Each row is a point on a landscape with many valleys, with its height.
A ball rolls from a point to the lowest of its 2 nearest points, and stops where none of them is lower. Distance is the straight distance between rows; heights are no part of it.
q_969: [130 183 151 116  83 138 123 146 114 127  95 113 142 119 127 144 138 117
 144  99  98 126  94  99 155 141 134 107 126 129 126  83 168 121  99 162]  height 360
q_961: [153 158 149  96  77 126 135 145 157 134 126 147 150  69 105 165 176 114
  96 103  87 103 100  96 159 102 159  58 158 184 114 112 140  99 113 152]  height 831
q_194: [186 155 140 134 134 116 132 137 104 165 111 125  81 111 114 157 125 140
 128  96 116 148 115 137 142 113 142 158 145  96 137  87 153 141 102 123]  height 462
q_448: [107  95 110 118 140 110 136 161 144 105 145 131 117 196 150  61 112 121
 139 166 164 106 169 155  72 175  85 146  95 172 117 154 119 133 178 116]  height 515
q_253: [155  79 127 156 160 117 112 135 113 147 119 118  91 168 122 108 118 123
 184 133 163 134 141 135 132 122 121 152  98 123 116  98 126 127 107 102]  height 397
q_118: [149 144 126 111 130  93 111 139  93  83  92 121  86  76 150 127 115 224
  92  86 138 114 150 129  73 104 126 147 138  72 150 140 104 105 191 120]  height 597
q_154: [ 88  75 110 167 127 157 141 111 152 174 150 136 196 178  97  83 141 110
 136 183 124 147 119 128 169 143 122 125 134 151 107 183 120 147 147 133]  height 248
q_239: [154 151 142  91 117 110 103 139  87  70  79 128  86  62 141 131 140 207
 101  76 147 106 136  93  89  82 131 122 129  83 151 121 107  82 159 139]  height 579
q_847: [132 145 120 136  99 129 124 177 106 134  75 113 164 171 147 102 102 133
 165 135 107 137 108 121 110 191 135 127  90 139  89 100 187 129 108 172]  height 445
q_164: [133 112 145  90 111 142 100 153 146  85 161 160 133 160 151  73 145 115
 149 128 167  64 154 137 120 134 102 105 108 184 121 103  97  95 122 116]  height 289
q_409: [ 99 156 118 102 134 133 150 120  81  89 108 111 103 118 141 110 116 181
 117 129 152 132 128 105  74 122 100 160 135  64 165 143 121 128 172 111]  height 641
q_464: [130 108 121 110 148  99 120 162 118 127 106 116 115 186 152  61 113 158
 152 142 130 115 150 145  82 163  99 153  95 133 108 126 144 124 156 122]  height 475
q_895: [122  95 156 157 112 164  72 115  69 142  53 122 152 172 102  91 162 183
 170 139 108 145 106 131 163 101 146 154 118  66  87 146 131 104 134 173]  height 221
q_479: [ 71 134 129 103 158 144 165  88 124 109 154 131 139 119 140 114 140 134
 105 156 163 129 133 117 107  96  88 155 135  89 162 173  86 158 161  92]  height 443
q_83: [193 144 171 120 152 101 114 122 128 213 118 130  98 157 100 108 178 140
 147 121 100 148 128 182 177 102 153 157 118 106  89  77 161 169  88 147]  height 134
q_474: [101 109 102 173 152 155 160 107 139 172 129 117 142 160 104 123  97 104
 144 165 124 183 115 129 165 161 139 166 155 108 134 164 150 167 125 119]  height 648
q_872: [115 201 129  85 114  88 146 154 112  87 115 111 105  86 162 112 119 195
  83 103 114 127 138 102  38 154 118 127 139 105 142 134 151 140 181 134]  height 312
q_608: [ 93 129 149  75 139 123 127  90 160  78 203 148 115  73 153 136 177 129
  78 124 161  94 149 126 108  86 103 107 135 147 151 147  65 123 161  96]  height 496
q_394: [113 165 147 102  78 146 135 112 123  94 126 121 138  62 120 144 150 162
 103 106 108 118  94  84 133 103 132 102 148  99 143 128 116 114 135 152]  height 604
q_834: [185 130 124 139 146 112 116 141  79 143  71 120  81  99 119 166 102 178
 130  81 143 146 136 136 139 102 150 163 139  83 128 102 129 104 105 122]  height 492
q_985: [183 120 140 113 157 101  88 118  48 136  51 128  86 110 122 152 115 209
 150  88 138 148 127 150 153  65 144 195 113  57 132 104 107  96 107 134]  height 519
q_424: [193 120 153  87 140  73  80 194 131 150  91 142 114 157 162  92 141 165
 150  95 123  93 148 143  97 146 124 110  87 176  73  82 148 103 119 144]  height 558
q_225: [129 103 152 129 124 111 103 115 180 156 192 152 147 156 120  86 186 117
  85 157 134  88 179 171 137 122 112  91 151 188 100 164  90 126 174 117]  height 564
q_472: [ 91 149 129 121 136 140 154  77 155 133 184 125 148  71  99 162 144 106
 112 141 104 154  96 118 176  89 137 108 150 107 156 146 108 131  90 129]  height 554
q_185: [122 117 152 108 145 102 122 109 204 133 212 155 137 109 123 107 184 124
  60 137 121  88 172 162 115 104 113  92 146 170 111 170  68 137 187 115]  height 541
q_989: [111 137 133 108 106 152 113 121  98 119 120 110 153 174 125 116 121  85
 175 135 139 111  97  97 174 119 118 113  91 135 137  81 138 114  68 126]  height 746
q_875: [167 108 128 117  81 112  84 194 143 107 115 154 148 131 157  96 143 156
  95  99 118  79 170 150  96 156 145  65 122 209  83 124 126  92 162 166]  height 792
q_754: [138 106 142 147 128 120  99 129 117 175 100 125 137 172 110  78 157 155
 146 141 109 127 124 137 143 125 134 129 110 110  87 122 149 135 133 144]  height 562
q_557: [105 140 157 123  98 140 101 112 117 140 105 122 167 161 118  81 175 137
 149 136 109 124 113 120 159 122 117 118 114 121 114 129 132 126 129 164]  height 585
q_434: [120  71 122 174  83 170 101 151  94 120 112 129 178 163 116 123  90 108
 162 146 149 117 116 100 130 165 135 109  92 145 109 136 124 105 118 134]  height 791
q_789: [ 92  72 135 159 137 161 123  79 142 177 132 130 170 191  99  58 170 133
 137 188 132 154 138 135 185 112 130 151 146 128  95 200 108 148 164 135]  height 308
q_483: [155 128 143  95  81 125 107 171 158  84 135 168 141 112 152 114 175 153
  81  94 137  53 154 134 103 128 141  60 148 204 106 132 113  81 171 151]  height 804
q_181: [ 81 113  95 178 108 163 125 134  77  92  94 110 130 106 104 136  82 163
 108 126 145 138 138 100 113 136 137 137 159  84 160 181 105 112 165 118]  height 769
q_263: [ 67 183 127 135 157 159 152  46 113 111 141 109 134  91 133 150 152 143
 117 136 118 184  66 111 171  79 133 163 119  51 169 156 132 161 102 155]  height 606
q_478: [147 150 113 105 112  95 169 178 156 123 154 132 127 148 136 138  97  85
 119 133 130 110 141 149 104 178 120 113 128 190 118  92 145 143 127 116]  height 480
q_373: [ 71 190 106 132 109 154 142 118 115 100 124  93 172 148 147 141 144  97
 137 124 105 149  79 104 166 147 140 138 122 114 144 119 160 134  93 170]  height 712
q_567: [107 153 116 112 150 153 158  99 142 144 187 134 118  80 102 185 134  63
 135 118 107 165  85 107 176  97 137 108 161 136 167 113 117 124  60 105]  height 534
q_583: [110 160 128 153 141 155 149  84 122 174 126 127 117 101  91 154 129 115
 137 133 105 171  84 132 179 101 163 156 151  83 150 136 143 153  95 148]  height 565
q_856: [102 173 136 115  96 139 149  76 116  78 116 117 115  29 117 164 131 175
  93 116 102 145  85  87 141  85 138 121 143  67 145 135 116 130 127 144]  height 618
q_928: [144 154 165  65  88  94 123 148 178 106 160 157 140  99 149 110 189 144
  75 108 119  65 134 124 109 125 125  64 150 202 109 123  97 102 161 139]  height 813
q_489: [120 203 151 101  97 120 145 116 146 120 110 118 123  73 140 167 154 129
 111  90  87 143  78 109 143 126 158 101 143 125 137  93 165 132 103 178]  height 316
q_22: [123 195 117 138 146  99 177 129 152 137 116 108 103 111 136 156  99 100
 108 139  96 192 118 136  96 176 145 170 167  94 163 140 175 181 109 123]  height 434
q_915: [171  75 139 136 189  79 130 121 143 198 113 134  84 195 127  59 126 158
 161 165 133 154 169 187 130 117 129 185  97 126  79 139 136 164 156 112]  height 528
q_318: [170  86 153 130 131 147  88 120  83 145 104 125 107 156 103 146 128 103
 181 108 149 129 119  98 179 100 139 127 107 105 124  78 135  94  64 109]  height 359
q_587: [145 106 121 187 114 170 106 120  64 138  81 119 124 116  76 174  94 127
 157 115 132 165 109 103 169 113 156 146 138  65 138 131 135  97  85 125]  height 416
q_426: [ 84  91 116 137 115 150 145 121 152 144 191 135 210 154 107 100 154  96
 127 174 134 116 130 136 161 140 106 102 135 181 119 168  97 125 134 127]  height 180
q_256: [118 139  93 151 139  97 151 161 128 132 124 104 121 132 123 120  81 153
 102 141 123 144 164 148  85 183 117 153 158 113 135 168 140 160 182 107]  height 698
q_573: [129 135 133 148 142 151 137  99 118 175 128 120 127 154  93 133 150 104
 161 135 120 146 103 132 188 116 136 153 125  97 131 109 152 151  92 131]  height 540
q_522: [ 79 159 112 130 121 160 138 106 113 117 118 104 171 184 132 112 136  97
 169 148 129 138  91 101 166 150 113 156 111 125 138 109 157 135  93 157]  height 728
q_739: [158 142 108 103 126 115 150 157 135 125 138 133  87 101 134 193 113  75
 122  93 132 124 100  98 144 127 140 109 143 178 169  77 141 110  89 103]  height 482
q_558: [ 94 189 138  61 126  93 155 114 150  69 149 119 116  53 167 125 131 175
  76 120 108 132 125  94  47 143 105 138 115  95 140 133 138 163 168 119]  height 267
q_553: [122 139 158 108 100 143 116 105 123 111 144 138 135  92 114 125 161 142
 115 126 119 109 114 101 152  82 127  95 151 111 137 129  90 107 119 126]  height 589
q_629: [129 110 129 129 128 129 105  98 168  96 165 159  66 103 161 122 179 114
 119 104 167  68 198 147 130  59 109 112 141 165 140 125  84  99 157 114]  height 598
q_224: [107 110 139 161 115 169 112  88 105 165 126 132 150 112  62 123 154 153
 106 150 115 134 116 130 187  82 149 119 148  92 128 176  98 115 133 143]  height 590
q_685: [182 145 123  99 162  55 154 142 158 116 157 142  38 111 160 148 121 130
 108  89 142 101 179 159  82 103 108 151 121 134 144  82 122 145 149  94]  height 446
q_31: [ 88 131  79 153 125 157 162 147 107  93 128 107 157 168 146 136  53  87
 154 162 157 147 115  97 115 198 101 139 137 135 160 141 124 133 104 101]  height 626
q_542: [189 141 122 100 153  80 126 143 147 118 128 142  57 123 162 147 139 135
 133  73 149  69 176 135 101  94 114 128 124 162 132  73 133 105 132 116]  height 410
q_765: [176 120 126 139 159 106 125 143 110 154 111 125  83 153 115 136 110 137
 149 119 134 130 143 141 122 128 121 157 113 115 121  91 151 134 117 113]  height 428
q_438: [141 122 134 116 148 100  89 163  95 129  94 125 110 157 135  82 140 190
 136 118 134 109 154 130  95 132 117 155 113  97 105 121 126 104 161 131]  height 435
q_934: [113 117  86 171  95 153 145 166 112 118 101 109 178 162 127 131  68  99
 153 162 127 162 110 105 107 204 132 131 137 150 132 142 152 133 109 138]  height 654
q_6: [105  89 130 149 162 148 141  69 121 164 139 140 139 157  93  95 143 135
 123 177 149 141 150 141 176  93 117 161 152 110 125 193  94 147 152 104]  height 361
q_697: [160  49 103 212  94 146 111 170 144 135 132 139 157 142 132 142  76  85
 146 125 138 101 151 149  94 159 158  80  89 209  94 128 124 121 132 135]  height 723
q_388: [ 99 156 138 132 152 147 154  84 137 159 145 116 135 178 113 137 170  79
 163 139 108 153  88 133 205 119 124 152 110 123 138  94 152 167  62 146]  height 520
q_798: [190  51 175 144 104 140  43 145 121 154  85 135 152 146 122 117 138 114
 173 110 131 111 127 112 146 102 159  72  88 151  66 115 119  84  96 150]  height 640
q_412: [ 65 138 122  89 173 130 178  71 151 130 180 116 159 102 134 133 134 128
 105 166 131 159 134 122 113 114 100 154 139  93 150 177 109 176 156  98]  height 470
q_439: [141  61 120 183 147 132  93 124 123 136 139 133  99 167 112  93 117 119
 146 145 165 103 162 153 127 114 115 140 108 131 113 136  93 112 149 102]  height 356
q_559: [119 153 108 152  92 140 145 156 127 138 122 118 165 140 127 144  94 109
 123 141 108 149 102 120 133 184 131 119 146 140 125 122 153 128 100 135]  height 679
q_349: [150 138 142 129 107 140  70 162  63 104  26 106 145 148 141 129 115 157
 206  91 111 134 101  98 121 146 132 147  93  75 104  82 178  94  95 177]  height 717
q_422: [ 80 186 101 134  89 147 154 134 117  95 126 106 173 120 151 139 118 117
 119 134 113 147  99 102 120 167 124 128 147 123 149 141 149 135 123 159]  height 697
q_41: [ 95 207 114 152 134 142 159 126 143 118 119 105 117 108 150 186 114  80
 132 120 100 191  69 122 140 163 153 149 149  83 179 113 173 143  60 151]  height 501
q_147: [129 178 145 100  82 129 114 160 121 124  83 112 156 161 147 113 131 126
 152 121 103 109  99 117 145 169 141 114  97 146 113  71 183 121  88 172]  height 399
q_70: [133  95 130 163 125 126  95 156  97 153  60 108 172 180 138  77  97 154
 199 146 102 152 107 124 100 175 150 134  79 133  78 123 182 129 122 183]  height 493
q_8: [109 142  81 139 158 102 161 154 122  95 120 107  86 138 144 124  57 140
 105 125 155 130 167 135  55 160  99 167 137 104 169 150 130 143 185  81]  height 678
q_465: [104 151 138  97 164 125 170  98 155 166 175 119 142 187 127 119 153  62
 161 153 127 136  96 135 179 120  91 140  98 144 137  85 141 161  71 109]  height 495
q_384: [195 112 163 143 165 102 124 131 142 221 119 128  96 168  99 119 143 115
 158 143 120 162 128 183 161 132 142 161 109 132  96  85 172 183  90 134]  height 61
q_270: [190  67 163 158 104 140  77 159 128 177  97 134 167 150 117 130 120 102
 160 120 111 116 113 126 143 135 161  80  93 182  68  93 152 110  95 158]  height 658
q_133: [ 80 151  78 157 126 118 184 144 151 115 134 106 159 124 130 125  74 118
  90 161 116 160 149 129  73 191 133 158 180 124 152 199 146 164 185 100]  height 719
q_909: [169  62 160 145 133 140  59 115  74 153  84 119 128 164 109 122 121 131
 218 126 145 147 102 110 154  84 133 146  89  70  96  96 125 100  75 130]  height 324
q_955: [127 145 112 118 138 106 157 118 143  97 157 126  76  71 133 164 104 131
  91 113 127 128 131 120 103 116 125 138 146 118 174 125 111 144 140 101]  height 635
q_160: [211  52 174 141 131 107  31 153 121 175  59 145 164 147 147 136 125 143
 196  98 116 131 106 132 108 105 157 104  68 145  58 108 124  87  95 157]  height 619
q_231: [ 72 189 123  99 181 117 183  45 175  94 166 111 141  55 157 156 120 116
  95 156  97 197 114 128 118 127 128 181 119  70 146 156 147 205 125 127]  height 518
q_983: [ 85  94 130  90 125 134 150 131 162 123 221 138 199 155 135 107 165  78
 119 172 148 104 146 158 152 126 107  93 137 194 124 157  76 124 128 116]  height 120
q_650: [163 102 147  97 125 117  61 157 137  93 125 152  90 157 170  90 158 135
 146  98 156  79 162 133 110 121 119  93 105 184 102  98 109  76 132 135]  height 335
q_280: [169  73 136 169 144 125 100 115 166 152 166 159  99 140 114 129 139  82
 129 132 152  94 171 162 162 102 132 102 118 189 109 102 102 119 123 112]  height 273
q_115: [ 66 180 138 118 129 161 139  50 130  78 139 114 148  38 137 171 153 164
 106 124  91 163  71  99 168  88 129 122 122  74 154 152 121 140 104 171]  height 625
q_151: [131  85 106 172  90 174 103 156  81 111  91 120 156 132 106 147  85 128
 152 128 141 123 109  87 132 149 140 104 131 117 137 126 118  88 112 130]  height 803
q_885: [181  95 117 162  99 148 118 160 132 148 104 149 123  95  97 188 132 117
  92  88 117 111 128 117 148 124 161  80 148 164 110 121 142  94 115 139]  height 851
q_241: [104 159 127 127 142 143 138 100  75 116  81  96 107 138 132 110 130 170
 135 133 142 148 120 117 127 102 122 177 119  49 147 136 139 140 152 134]  height 660
q_799: [ 92 171 124 163 134 157 150  69 114 131 125 116 126  81 108 154 133 148
 100 135  97 191  82 137 162 101 165 155 157  68 157 173 139 154 128 161]  height 586
q_507: [198 147 125 105 133  92 151 176 141 133 117 130  56 111 148 182 108 110
 124  76 128 114 124 119 112 128 135 120 139 169 142  64 167 121  99 103]  height 438
q_680: [136  79 132 129  75 165  84 158  92  83 112 126 165 159 139 113  78 102
 198 137 172  95 104  95 109 157 139  96  76 160 118 107 116  75 100 138]  height 773
q_156: [121 122 148 111 119 106 120 118 171 111 178 151 116  80 128 115 179 149
  71 123 135  79 159 148 112  97 131  91 155 157 132 163  79 122 181 116]  height 521
q_65: [ 57 157 115  77 184 124 198  60 164 102 163 116 163  87 170 148 130 112
  98 162 117 183 130 125  87 111 105 170 128  82 151 176 133 194 149 116]  height 494
q_641: [116 127 107 145 115 144 131 153  84  94 106 117 141 138 123 135  94 143
 134 120 142 124 139  93 106 151 118 122 140 108 158 128 125 105 141 117]  height 786
q_595: [177  97 146 154 156 113 132 113 154 203 160 137  93 151  93 112 148 114
 128 146 126 131 150 170 167 109 133 138 123 138 113 115 136 160 116 113]  height 148
q_169: [141  66 147 151 139 118  71 152 114 172  83 121 150 171 120  72 142 163
 184 152 115 141 118 142 104 140 141 128  82 131  68 134 154 126 130 165]  height 531
q_939: [ 95 199 102 142 147 107 186 101 174 131 129 110 137 114 146 142 115 117
 101 148  91 198 133 134 100 170 145 183 162  86 140 178 183 195 154 130]  height 394
q_60: [139 126 112 103 110 103 146 153 161  94 173 147 118 135 155 139 124  92
 108 110 139  76 155 138 116 135 113  94 123 195 142  94 113 108 131 109]  height 517
q_864: [110 134 109 186 125 173 131 123  88 130 108 114 124 127  94 164  90  97
 155 145 134 179  94 102 160 134 137 152 150  79 151 139 141 121  84 118]  height 447
q_699: [ 82 119 113 106 131 140 149 127 116  96 160 132 142 184 144  97 111 106
 160 155 173 105 131 112 112 147  70 138 105 139 156 123 101 129 122  95]  height 573
q_767: [144 136 108 112 138 145 155 140 147 140 163 143  79  74 106 213 106  58
 130 108 124 153  86 111 165 117 153 114 160 161 172 100 137 112  59 105]  height 510
q_406: [ 57 121  85 156 121 160 148 118 101  91 116 117 167 107 108 126 100 149
 100 148 133 138 138 105 103 155 116 125 167  99 161 213 101 116 198 108]  height 752
q_157: [144 186 146 103 105  96 152 132 143 140 124 119 117  59 125 155 144 152
  83 107  80 143 116 123 108 142 150 115 157 125 128 122 154 151 140 147]  height 266
q_512: [106 142 106 111 166 121 176 101 136  96 185 118  90  75 130 188  85  88
 108 127 144 145 113 116 105 114 105 135 150 114 188 124 102 136 117  89]  height 652
q_854: [135  89 114 187 152 130 139 103 124 160 127 132 115 123  72 123 106 147
  86 139 130 135 166 183 146 115 159 161 146 117 132 183 112 151 183 103]  height 888
q_750: [191 171 118  99 131  74 160 179 146 137 128 129  69  94 159 171  99 131
  93  86 109 139 138 136  78 162 139 126 152 153 145  87 171 143 131 115]  height 381
q_815: [142 172 151  50  76 104 148 143 171 106 151 151 165  82 147 142 176 117
  87 113 104  78 115 113 141 121 144  59 136 203 126 108 124 100 130 144]  height 822
q_826: [192  83 170 100 137 109  49 182 121 154  63 137 147 156 158  95 140 162
 187 100 114 116 129 127 104 126 145 100  72 160  56  93 143  91  93 158]  height 593
q_103: [ 73 126  86 168 120 151 155 138 133 108 129 109 171 130 112 127  81 130
 102 152 124 151 140 107 107 180 126 133 171 117 151 203 131 142 168 121]  height 736
q_482: [161 164 114 103 127  67 167 170 161 120 152 127  89 135 148 128  93 124
  91 117 122 115 158 152  75 184 110 126 138 160 131 101 152 155 155 111]  height 439
q_335: [ 74 208 127 121 141  98 172  96 174 117 137 107 143  98 161 123 151 151
  86 150  91 166 117 122  82 164 137 166 132  96 123 167 171 186 185 147]  height 348
q_363: [105 115 110 110 162 130 157  90 162  81 209 146  85 110 159 155 127  78
 108 118 162  92 168 133 108  73  78 135 127 153 178 123  69 125 141  85]  height 563
q_122: [160 135 143 131  76 151 118 162 120 133  86 152 138  70  91 186 140 141
  87  83  86 120 114  94 157 116 155  62 164 145 107 134 143  94 127 163]  height 840
q_502: [169 180 131 107 107  79 150 180 143 143 113 123 110  84 145 155 130 157
  82  93  80 140 130 141  80 164 148 118 158 136 116 113 181 156 151 143]  height 318
q_607: [101 180 107 170 122 175 138 125 118 129 111 114 124 121 121 197 102  67
 153 130 105 183  79 103 165 155 158 136 156  87 166 114 155 115  42 141]  height 481
q_951: [ 80 127  91 125 126 153 151 136 111 106 158 114 183 160 134 123  89  85
 161 166 152 121 108 110 146 162  99 127 128 157 153 131 121 123  93 113]  height 600
q_492: [ 87 122 106  93 157 124 171 132 142 118 148 134 133 215 147  67 109 107
 147 166 158 128 146 132  92 168  74 152 100 150 121 143 114 151 159  98]  height 544
q_352: [170 150 176  97 134 121  85 110  62 130  53 129  82 127 125 127 167 195
 157 100 133 134 117 121 160  53 137 155 118  45 122  97  96  77 112 145]  height 542
q_858: [ 96 108 120  88 100 141 124 143 152  72 184 150 153 161 162  89 140 103
 122 141 178  68 146 153 116 147 101 104 117 199 127 126  78 105 150 109]  height 243
q_191: [163  86 126 152 152 114 140 111 177 180 184 155 102 124  84 148 133  68
 103 134 125 119 146 179 165 109 138 117 148 160 129 119 109 146 120  99]  height 214
q_66: [128 136 116 159 116 152 101 147  64 132  43 103 129 140 129 148 119 162
 178 112 117 164 108 106 130 146 139 156 126  63 121 104 161 111 107 157]  height 696
q_433: [189 104 120 148 162  88 138 153 124 190 115 130  80 139 115 146  93 138
 141 119 138 162 158 192 123 140 135 180 124 123 121 112 153 160 131 103]  height 464
q_705: [195 111 148  82 142  88  83 141 149 117 120 156  77 143 176 124 169 132
 141  93 158  75 165 132 124  98 118  99 109 176 113  72 129  86 116 122]  height 371
q_709: [105 128 108  97 136 115 156 129 158  74 198 143 115 120 161 155 112  69
 123 114 156  81 150 130 107 116  90 114 124 178 176 114  87 115 128  97]  height 543
q_599: [117 138 152  66 116 115 134  92 144  61 164 144  99  45 157 136 166 164
  79 120 141 103 124  93  93  89 120 105 135 123 150 144  86 125 166 113]  height 516
q_84: [166 139 154  86 129 116  96 135  66  98  67 120  88 101 136 136 144 196
 138  83 147 107 131  98 123  71 129 144 128  67 133  96 112  88 133 134]  height 561
q_601: [110 124 147  87 161 121 142 109 155 147 176 137 133 197 130  87 165  80
 160 170 159 116 127 137 157 118  78 117 106 156 122 111 106 148 108  92]  height 463
q_808: [155 129 156  96 108  99 100 169 141 138 120 130 139 171 142  71 140 150
 141 131 111 101 129 137 114 163 118 101 100 172  92  98 145 117 125 140]  height 522
q_286: [171  62 118 200 124 163  95 149 113 153 109 148 115 102  78 183 109 130
 121 100 127 123 145 141 160 116 170 111 131 133 117 131 124 102 120 121]  height 864
q_353: [160 110 146 156 116 179  99 108  81 148  97 134 110 125  84 184 117 113
 159 103 134 146  99  85 191  87 161 122 126  88 132 106 139  80  66 124]  height 388
q_385: [ 94 204 107 135 144 128 176 115 168 104 138 109 108  80 159 185 104  87
 126 143  85 207  89 122 109 174 149 160 156  86 182 140 163 160  77 123]  height 472
q_621: [145 140 116 108 188  67 150 120 145 118 150 135  45 132 153 115 109 142
 101 108 163 111 190 179  80  99  97 172 116 103 151 116 114 154 184  84]  height 474
q_743: [ 84 149 100 162 151 147 164  93 156 165 149 122 163 124 100 139 127 102
 118 150  98 176 124 136 152 151 141 147 176 108 137 183 150 170 118 128]  height 627
q_365: [159 120 118 127  76 120 119 188 149 134 119 141 160 121 128 129 122 130
  99 120 105 100 142 138 117 165 149  77 132 198  92 115 139 110 142 147]  height 778
q_972: [152  80 112 178 101 139 120 164 142 167 148 135 161 147 107 128  93  85
 124 142 120 119 118 138 130 173 140  87 118 190  99 125 140 133 115 137]  height 700
q_285: [150  70 164 141 136 133  48 123  63 154  52 125 151 164 110  96 142 172
 201 142 125 137 115 134 159  93 146 152  97  84  68 128 124  99 116 166]  height 275
q_445: [ 77  96 113 100 135 150 142 135 153  90 211 143 178 173 159 104 132  83
 141 165 168  82 152 167 130 146  86 118 123 198 131 150  65 116 138 104]  height 186
q_284: [148  69  87 200  91 155 123 169 153 121 128 155 147 105 130 164  87  94
 105  92 125  80 172 144 117 147 140  78 125 206 113 134 121 102 148 131]  height 745
q_121: [196  71 129 162 195  66 125 150 151 203 116 133  75 164 114 116 103 149
 151 135 134 157 168 219 127 123 127 184  98 138  94 112 138 172 137 106]  height 497
q_101: [138 118 126 126 157 118 132  79 170 113 189 162  63  91 148 145 161  94
  98 118 156  76 185 151 134  51 107 121 142 155 163 125  64 119 138  87]  height 581
q_497: [151  98  97 167  95 124 133 172 166 135 153 153 149 103 121 171 115  93
  76 103 102  88 155 137 120 162 168  63 150 212 110 128 125 117 146 137]  height 761
q_132: [126  75 119 200 119 183 105 100  92 175  95 127 156 143  52 131 129 133
 143 155 121 154 127 130 186 107 167 135 140  92 111 167 117 121 121 147]  height 612
q_551: [122 158 139  80 120 102 123 167 112  77 117 120  99 115 168  88 130 194
  99  95 134  88 158 126  39 142 107 129 128 120 134 131 126 108 193 135]  height 355
q_556: [ 67 205 139  73 129 103 176  98 155  85 142 121 162  78 159 128 134 170
  81 148  99 151 129 111  54 156 117 153 123  98 131 164 152 183 188 140]  height 309
q_21: [153  51 141 177 142 117  80 126 153 143 150 136 108 165 120  90 135  94
 164 151 166 103 159 155 137 107 124 112  92 170  94 118  99 117 127 116]  height 317
q_287: [159  95 136 162  78 158 104 158 134 165 116 138 184 134 106 144 115  95
 136 133  96 130  97 119 158 169 152  67 117 186  84 113 169 116  92 152]  height 680
q_851: [101 156 181  87  95 138  87 124 135 138 120 134 181 181 137  51 215 136
 139 139  99  93 108 134 154 132 127 103 110 145  84 107 146 128 122 181]  height 574
q_532: [170  73 115 197 136 141 112 134 122 179 126 141 121 118  70 144 105 131
 109 125 132 142 154 165 155 127 160 131 141 123 113 161 127 138 141 113]  height 876
q_860: [114 123 146 105 162 121 139  99 148 168 160 141 121 180 133  75 164 121
 120 171 150 128 146 141 141 108  87 147 127 112 122 139 113 157 144 105]  height 429
q_498: [104 101 139 123 169 139 120  86 111 142 142 130 109 170 121  79 146 139
 121 161 162 120 145 141 142  85 103 154 135 103 127 157  87 136 152  94]  height 398
q_703: [144 114 153  94  96 149  84 138  97  97 113 123 152 170 142  98 111  99
 203 133 161 100 101  89 145 140 122 104  73 152 135  69 126  90  80 123]  height 759
q_546: [140 142 107 124 141 102 138 112 110  94 129 125  71  71 138 145 103 180
  81  97 151 118 152 133  87  98 130 151 137  86 170 133 108 137 175  99]  height 617
q_722: [121  88 115 204 124 168 133 125 119 185  95 131 153 151  75 123 112 120
 145 150 116 174 112 132 162 156 156 142 140 111 100 164 156 150 112 148]  height 636
q_749: [ 78 137 104  80 160 141 175 101 126  76 202 117 128  66 165 190 100  96
 124 135 152 138 111 104 109 112  87 120 138 119 189 137  91 136 105  78]  height 667
q_863: [ 61 155 104 178 145 163 152  76 147 141 135 111 171 115 107 146 138 119
 106 140 100 184 102 131 173 125 159 145 164  96 143 197 149 159 130 167]  height 608
q_940: [ 82 122 136  79 153 138 139  88 149  78 187 137 130 105 151 118 155 132
  98 143 170 102 135 126  93  87  82 143 123 114 155 153  64 141 160  81]  height 471
q_948: [137 131 154 112  78 124  86 159 139 143 115 135 185 165 124  66 173 150
 121 143 108  91 122 149 133 160 139  84 117 169  64 125 142 124 132 170]  height 550
q_190: [ 83 167 100 100 153 115 166 134 103  74 121 107  99 115 163 123  86 158
 105 131 157 126 137  98  42 146  81 171 123  77 169 150 122 147 170  99]  height 657
q_208: [109 152 111 158 134 150 138 111  73 131  66 101 114 134 118 133 106 165
 158 126 125 170 116 121 132 137 138 186 144  52 144 140 157 140 123 141]  height 677
q_346: [126 157 143  79 123 102 104 166 106 110 119 124 115 144 157  92 150 169
 119 111 134  89 140 127  87 137  99 115 126 131 133 108 115 101 159 135]  height 395
q_891: [101 135 141 131 121 166 130  69 125 140 155 134 155  83  90 135 161 133
 108 135 115 128  99 110 185  79 132 106 151  96 139 159  91 126 118 135]  height 572

For each start below, name the point where the ball stops.
q_512 | q_384
q_834 | q_384
q_132 | q_157
q_286 | q_808
q_607 | q_895
q_365 | q_808
q_641 | q_409
q_680 | q_558
q_31 | q_558
q_743 | q_983
q_101 | q_157
q_557 | q_157
q_394 | q_157

Call two points neighbours if one is among the 2 nearest of the other. Go from one point of each pair to the other, from neighbour to neighbour, staying as low as possible. Name the highest point that can't be avoided.
q_157, q_808 | q_557
q_479, q_384 | q_115
q_409, q_895 | q_349
q_558, q_895 | q_41
q_479, q_157 | q_629
q_558, q_157 | q_754
q_983, q_384 | q_546
